Points, in no order, along strands that fork, close into loops and pass close to each other.
In the rows, 100 means zero.
Points whose rows are less than 85.8 apart are linked; no others are. Some points are linked to none.
k_997: [ 91  85  63 117  99  92 119 119 107 119  89 101 103 103  80  95  74 103
 118 128  95 100 105 101 122  83  66  66  94 113  93 103]
k_225: [ 87 134 113 119  99  91 108  86  73 106 133  94  96  86  84 102  79  96
 102  83  99  33  84  92  77  69 117  85 102  78 100 100]
k_604: [124  91  86 112 107 123  98 122 110  69 104  84  88 110 124 104 101  91
 110  97 106 124 115  54  93  98  83  93 100 110 102  60]
k_369: [ 96 102 127 156  89  86 130  90  92  89 117  73  85  80  74 107  57  98
 110  68  89  54  92 101 135  84  75  60  92 105  94  87]
k_319: [108  94 117 138  97  99 108 101 105  71 123  60  81  87 119 102  67 102
  93  65 108  65 105  75  86  74  90  97  84 120  89  80]
k_104: [134 110 113 130  79  73  80  89 115 110 109  70  83 111  78  97  79 119
  82  95  84  70  72 129 106  83  75 113 111 123  96 109]
k_473: [103 117 140 126  96  80 116  86  73 108 119  87 107  90  73 113  85  96
 104  74  93  46  83 109 102  89 118  93 110  95 101 105]
k_423: [145 103 125 146  93  73  75  84  91 109  88  76  92 113  69  92  80 108
 107  90  85  71  87 110 135  77  74  99 116 129 103  93]
k_5: [ 80  92 110  78  85  91 118  79 114 113 117  96 100  88 106 112  88 108
  85  90  99  67  87 132  82 100 126 115  95 110  86 127]
k_627: [ 84 125  96  98 115 112 103 105  80  88 115 106 104 109 113 100 107  93
 109  92  98  84 109  63  97 103 111  86  94  79 117  80]
k_807: [172  97  96 122  97  94  63 101 110  95  96  75  95 124 101  92  95 101
  88 116  84 107  82  90 119  85  64 108 123 113 113  76]
k_716: [ 53  66  91 102 110 106 131 114  70 111  77 124 119  72  96 115 106  90
 125 120  96 111 110  96 126  90 110  61  94  99  78 103]
k_135: [ 58 101  68  77 111 139 120 116 111  84 100 119 104 109 116  99 101  98
 107 108 102 129 121  70 102  92  95  81  92  93 101  99]
k_207: [105 107  69  95 120  96  48 115  95  71  93  77  77 112 112  72  90 108
 124 113  79  82 120  57 101  50  62 115  93  88  96  85]
k_866: [ 96 125  83  92  80 110 100  86 115 109 134  96  89 101 123  95  88  91
  77  85 117  76  98  86  37  94 106 110 101  91 102 118]
k_344: [116 105 105 104  84  82  97  94 115 116 107  88  95 108  94 104  91 109
  89 101  94  85  84 121  79 100  96 117  97 115  97 114]
k_204: [ 96  76 115 140  96 106 149 108  90  93 111  98 101  60 109 111  91  71
  98  98 107  99 101  91 105 122  95  62  94 117  90  94]
k_143: [114  83 120 144 117  83 118 110  76  97  95 103 126  93  84 118 115  95
 137  93  91  99 104  91 148 123 101  64 109  97  96  61]
k_285: [116  72 100 132 104 102 100 110 108  72  95  69  83  92 120 106  78  92
 109  88  96  96 109  73 104  82  77  88  88 127  88  64]
k_154: [ 83 108  67 109 109  97 117 118  88 108  98 109 108 104  78 104  80 105
 134 120  91  81 106  87 115  65  85  57  96  88  99  98]
k_152: [ 88  67  73 111  96 100 110 115 110 105  77  99  89  87  99  95  89  92
  96 130  96 121 106 102  94  75  69  80  99 130  80 114]
k_157: [ 99 109  84 153  92  99 118 110  94  89 115  77  87  78  74  88  55  98
 120  83 101  58  96 101 121  60  63  59  83  93  83  81]
k_327: [ 89 110 129 115 118  99  99  89  72  70 126  90  97  82 125 110 109  97
 109  72  97  57 105  51  89  96 129  91  95  94 109  75]
k_745: [122  89  93 117  98 124 134 121  90 111  93 124 123  79 103 115 115  70
 100 119 131 140  99 106  87 138 110  71 106  92 108  94]
k_674: [ 78 109  99  70 106 104  65  99 119  75  98  86  75 129 124  94 114 120
  92  82  80 110 113  84 104 100 104 137  96  98 106  89]
k_960: [135 139  78  78  93 105  63 102 123  94 112  94  91 159 101  59 110 101
  76 112  96 128 107  79 106 119  77 134 117  79 123  86]
k_534: [114  62 101 136  97  86 112 117  85 104  76 102 111  91  83 112 107  96
 125 119  96 117 117 100 148 116  81  63 110 113  85  62]
k_449: [132 141  58  91  84 113  81 106 124 109 116 107 105 149  93  71  93 104
  86 124 108 120  98  85  86 109  69 113 114  82 122  99]
k_184: [ 95  98  69  80 114 101  63 108 119  73  98  77  75 123 119  87  90 117
 102 100  81  99 104  75 102  74  78 122  89 100  96  91]
k_197: [108  73 158 120  89  75 135  78  94  97 102  90 103  58  85 109  95  79
  75  81 114  87  96 146  99 141 111 105  88 118  97 126]
k_779: [ 96  81 125 136  68  93 133  91 118  97 122  78  73  62 107  98  65  76
  71  78 104  66 101 114  80 100  72  89  88 140  83 123]
k_109: [109  87 102  89 105  94  81  93 127  87  88  80  93 140  98 113 107 138
 104 111  74 118  85 121 131  99  86 122  94 107  98  85]
k_671: [139  86 144 121  95  83  87  93  87 103  82  94 107  90  98 112 116  87
  94  92 118 111  98 119  96 130 116 120 104 119 101  87]
k_406: [ 53 102 120  86 113  94 103  84  77  82 117 103  94  69 133 106 108  94
 105  80  91  44 113  76  84  85 137 103  88  92 101 107]
k_22: [ 86  88 117  92 121  96 121  93  69  97  90 115 127  76  99 122 114 100
 111  93  99 109  90 105 124 122 140  87  87  76 105  91]
k_903: [ 83  74 104  66  90  94  90 105 113 123  67 120  90  83  96 109 122 106
  95 112  99 143  95 155  97 106 110 131  89 107  84 125]
k_458: [ 51 126  87  59 100 114 103  89 115  96 119 119  86  91 143  74 110  90
  84  88 102  85 125  77  66  86 123 121  99 100  92 133]
k_714: [119  90 155 122  76  63 105  80  95 112 103  75  90  74  83 101  91  89
  78  71 103  63  93 139  87 118  97 115 107 131  92 127]
k_373: [134 115  94  88 106 119  84 107 109  94  90 106 115 140  90 100 111 112
 117 113  98 128  99 100 131 128  94 106 111  80 120  68]
k_514: [101  90 135 138  80  82 112  87 110  84 120  62  75  88 100 102  63 102
  82  64  97  57  94 105 105  88  77  94  86 129  85  96]
k_613: [110 114 113  80 100 113  73  87 123  78 114  89  88 137 118  91 119 126
  84  78 102 121 107  89  94 129 110 139  97  94 119  80]
k_970: [ 92  95  75 108 118  98  74 126  84  89  85  90  91  95 103  84  98  84
 128 104  89  79 130  60  90  56  74  91 100  92  89  82]
k_556: [ 54  85  94  42  97 122  93 107 112 125  72 131  96  86  98 102 126 108
  94 107 104 156 108 130 110  98 121 121  86  98  89 118]
k_789: [ 80 125  56  69  89 127 121 100 125 129 106 131 106 109 100  86  98  93
  85 124 115 127 110 107  63  94  89  97 105  99  99 145]
k_950: [ 85 131  85  88 110 100 124  90  92 112 129 112 128 128  77 106  84 124
 114 104  93  76  74 107 117 109 116  79  84  59 117 105]
k_16: [ 84  77  77  78  99 132 107 134 100 118  68 131 111  97  83 105 118  94
 112 134 117 169 115  94 116 115  92  87 112  87 105  93]
k_78: [ 89 135  91 109  87 103 100  90 102 101 138  87  85  93 104  92  66  99
  89  77 104  49  94  96  53  63 101 102 101  87  90 113]
k_159: [ 54 113  81  51  96 115  92 110 104 116  82 140  96 109  95  76 124  97
  98 112 105 133 120  96 103 102 108 123  98  84 108 122]
k_922: [125 118  63 138 102 106 105 128 101 100 116  79  95  94  91  85  63  97
 117  93 110  74  97  82  90  53  65  71  89  89  95  80]
k_652: [ 41 107  82  86 125 106  95 101  98  82 111 104  92  79 119 101  94  96
 117  93  90  51 123  73  92  52 111  97  71  95  85 111]
k_944: [124  83 147 121 101  91 144  69  95 102 118  96 123  76  83 121  91  93
  77  85 116  99  69 151 105 151 121  97  83  91  97 121]
k_609: [131  81  59  99 113  86  54 119  88  90  76  91  84 115  99  80 101  99
 118 146  80 117 109  72 133  67  53  91 124  99  99  74]
k_909: [142 117 135  92  99 102  58  71 120  91 108  87 104 144 106  98 124 132
  75  71 106 122  90 116  80 131 113 150 108 102 116  91]
k_805: [ 65 116 108  62 100 120  97  90 105  94 114 113  84  95 136  83 126 100
  76  76 113 114 121  79  72 117 133 133  93  93 107 103]
k_667: [146  95 166 136  93  72  87  75  98  99  97  79 102  97  80 108  95 102
  88  66 109  76  86 122 101 120 110 117 111 131 104 107]
k_679: [125 104 119 100 120  94  62  82 116  76 101  73  96 144  96 110 101 134
 110  86  76  93  88  94 132  82  97 124 110 114 112  76]
k_465: [117  74 103 135  86 108 146 116  97 117  94 114 111  69 100 108  97  62
  96 115 120 124 106 111  90 133  86  60 104 115  97 102]
k_293: [116 133  46  84  93  98  73 112 113 116 111  99  91 144  83  71  80 115
  89 128  86 101  86  97  99  74  57 105 111  80 112 118]
k_141: [ 78  81  85  86  96 112 109 111 101 116  69 126  94  73 110  95 107  74
  99 125 110 127 115  92  70  79 100  91 106 119  88 122]
k_74: [132 108 141 108 122  95  60  81 100  84  87  89 111 134  91 114 122 124
 112  73  93  99  96  91 128 108 124 121 116 113 114  71]
k_424: [ 84 135  87  89 109 100  94 114  68 111  93 130 118  99  91  84 115  82
 126 104  99  76 121  75  89 107 114  95 100  72 113  99]
k_313: [ 77 117  83  67 109 120 132 102  94 112 110 136 127 113  92 102 105 107
 100 112 109 113  90 111 110 118 122  89  87  68 109 118]
k_368: [121  63 131 122  98 105 105 105  98  94  76  94  95  86 109 118 123  85
  96 101 110 131 101 105 101 125 105 103  96 124  99  70]
k_64: [ 46  98  75  53  99 117 109  93 137 111 101 109  91 103 122 102  96 118
  95 100  92 107 108 117  96  77 105 120  93 113  83 135]
k_794: [ 48 103  76  94 117 108 122 102  91  94 111 111 109  92  92 106  82 107
 124 113  85  67 107  87 111  58 106  73  80  85  93 107]
k_474: [ 79  72 122  72  92  94  87  97 123 103  84  97  90  92 111 124 124 118
  89  87 107 122  84 156  99 116 122 142  86 117  86 114]
k_675: [159 119  94 104 100  83  61  95 110 110  97  87 104 143  78  90  91 117
  96 123  81 102  70 115 126  89  74 110 125 105 120  93]
k_747: [ 92  73 126 129  87 102 153  86  97  91 128  86  90  51 118 107  76  70
  70  86 107  81 104  96  87 116 105  76  91 122  94 109]
k_579: [ 91 117 128  70  86  96  77  91 101  93 113 107  85  88 137  87 132  97
  76  67 126  97 115  98  47 126 142 145 106  97 104 120]
k_642: [110  93 125  77  88  75  66  87 117 108  89  88  94  91 116 110 126 114
  81  82 107 106  85 156  81 116 115 159 105 117  86 131]
k_476: [ 84  98 125  71  98  89 117  76  88 100 114 105 118  83 104 116 104 112
  92  80 105  76  85 135  90 121 150 116  96  89 102 122]
k_208: [105 101  65 115 110 140 126 128 118  85 113 105 105 118 111 103  94  97
 112 108 111 130 113  63  99 106  82  65  98  88 107  80]
k_198: [ 55  73  76  90 113 136 140 113  98  95  89 125 110  81 105 116 100  98
 115 118 106 136 112  82 115  89 105  59  95 101  89 102]
k_927: [ 86 111  75  69  92 124 134  95 112 124 103 135 124 105  92 106 104  96
  81 121 122 129  94 128  78 120 111  91  92  87 103 135]
k_436: [ 82  72  73  75 102 113  79 126 105 102  65 112  85 111 100  97 116 104
 110 134  92 159 118  86 119  91  84  97 107 102  93  81]
k_494: [101 101  98  71 112 103  83  97 115 100  88 103 106 141  85 111 112 132
 109 105  87 128  87 127 131 123 108 118  92  91 112  91]
k_767: [ 96 121  40  82  93 103 101 116 109 127  99 113  97 116  94  76  82  98
  97 134 101 106  98  90  77  70  68  91 105  97 103 132]
k_311: [108 106  87  75 102 112  88 125  87 108  72 130 119 117  80  96 130  94
 116 121 115 144 112  98 120 131 103  99 112  77 118  86]
k_857: [152 124  86  99 106 104  44 100 112  79 102  82  86 141 115  78 104 105
  89 107  87 109 104  65 105  93  75 129 129  95 120  81]
k_571: [ 97  87 130 129 121  88 136  89  72  88 101  95 127  80  98 127 103 102
 114  89  89  93  83 100 136 123 130  71 100  86 100  78]
k_480: [122 106 152 150  99  78  90  79  82  97 103  80  99 100  68 111  91 105
 113  70  90  53  91  95 123  90 106  97 115 124 100  88]
k_816: [ 75 111 119  72 117  96 115  73  70  96 105 115 131  75 112 108 115  96
  97  86 105  91  89 112 109 130 162  99  88  63 115 118]
k_748: [ 73 105  83  82  98 103 130  99  81 130  83 134 115  64  99  95  99  75
 106 123 108  93 110  94  79  83 113  77 109 101  89 139]
k_741: [ 92 116  88  88  97  77 105 107  67 133  87 123 119  88  82  95 106  82
 124 118 106  78  99 104  81 103 116  95 111  86 101 124]
k_585: [130  70  99 122  98  95  89 118  91 104  67 102 105  99  97 106 119  80
 115 123 100 135 113  94 117 113  86  90 117 111  98  61]
k_535: [142 119 117  87  86  83  55  87 121 109  97  96 100 116 106  93 123 111
  71  93 106 117  83 138  64 122 105 148 107 101 107 121]
k_967: [112 121 105  92  78  97  89  88 110 113 118 101  89  97 129  88 114  91
  73  87 113  90 102  98  26 113 115 130 113 110 102 120]
k_978: [ 74  71 100  97 111  98 112 117  66 111  74 128 130  91  81 115 120 100
 132 119  99 130 105  98 136 119 118  71 102  81  93  85]
k_659: [123  99 125 100 101  97 133  73 104 101 122 110 133  84  93 117 107  99
  73  98 126 124  65 155  79 150 137  99  78  71 106 120]
k_130: [104  75  56  74 106  94  55 118 101  99  67 100  72 113 104  84 111 111
  96 144  72 135  98  91 124  73  65 112 119 109  99  97]

A piece is all that can be reached along the links. How many separate loops has the piece of each point below (a circle has one, a figure eight two, a Y none), and how many tips (points with one link)?
k_494 | loops 0, tips 2
k_157 | loops 1, tips 4
k_141 | loops 1, tips 0
k_313 | loops 0, tips 2
k_474 | loops 0, tips 2

How many points has the smallest loop of links through each point below? Write 0 if it is on no loop.
k_667 | 15
k_157 | 0
k_327 | 12
k_535 | 0
k_313 | 0

A fork is a point with three links, a tip a point with one. Leave the first point through the second and follow the links. Name the first fork or tip that comes.
k_950; k_313 | k_675
k_22; k_816 | k_480
k_556; k_903 | k_970
k_960; k_449 | k_950
k_319; k_285 | k_22
k_970; k_207 | k_159
k_473; k_225 | k_458
k_609; k_130 | k_74

Name the points in between on the shortest way along the links from the first point to the second, in order.
k_74; k_436 | k_679 k_109 k_494 k_373 k_311 k_16
k_944; k_198 | k_197 k_714 k_667 k_671 k_368 k_585 k_534 k_143 k_571 k_22 k_978 k_716
k_319; k_967 | k_285 k_604 k_208 k_135 k_198 k_716 k_978 k_22 k_816 k_476 k_5 k_344 k_104 k_423 k_480 k_473 k_225 k_78 k_866
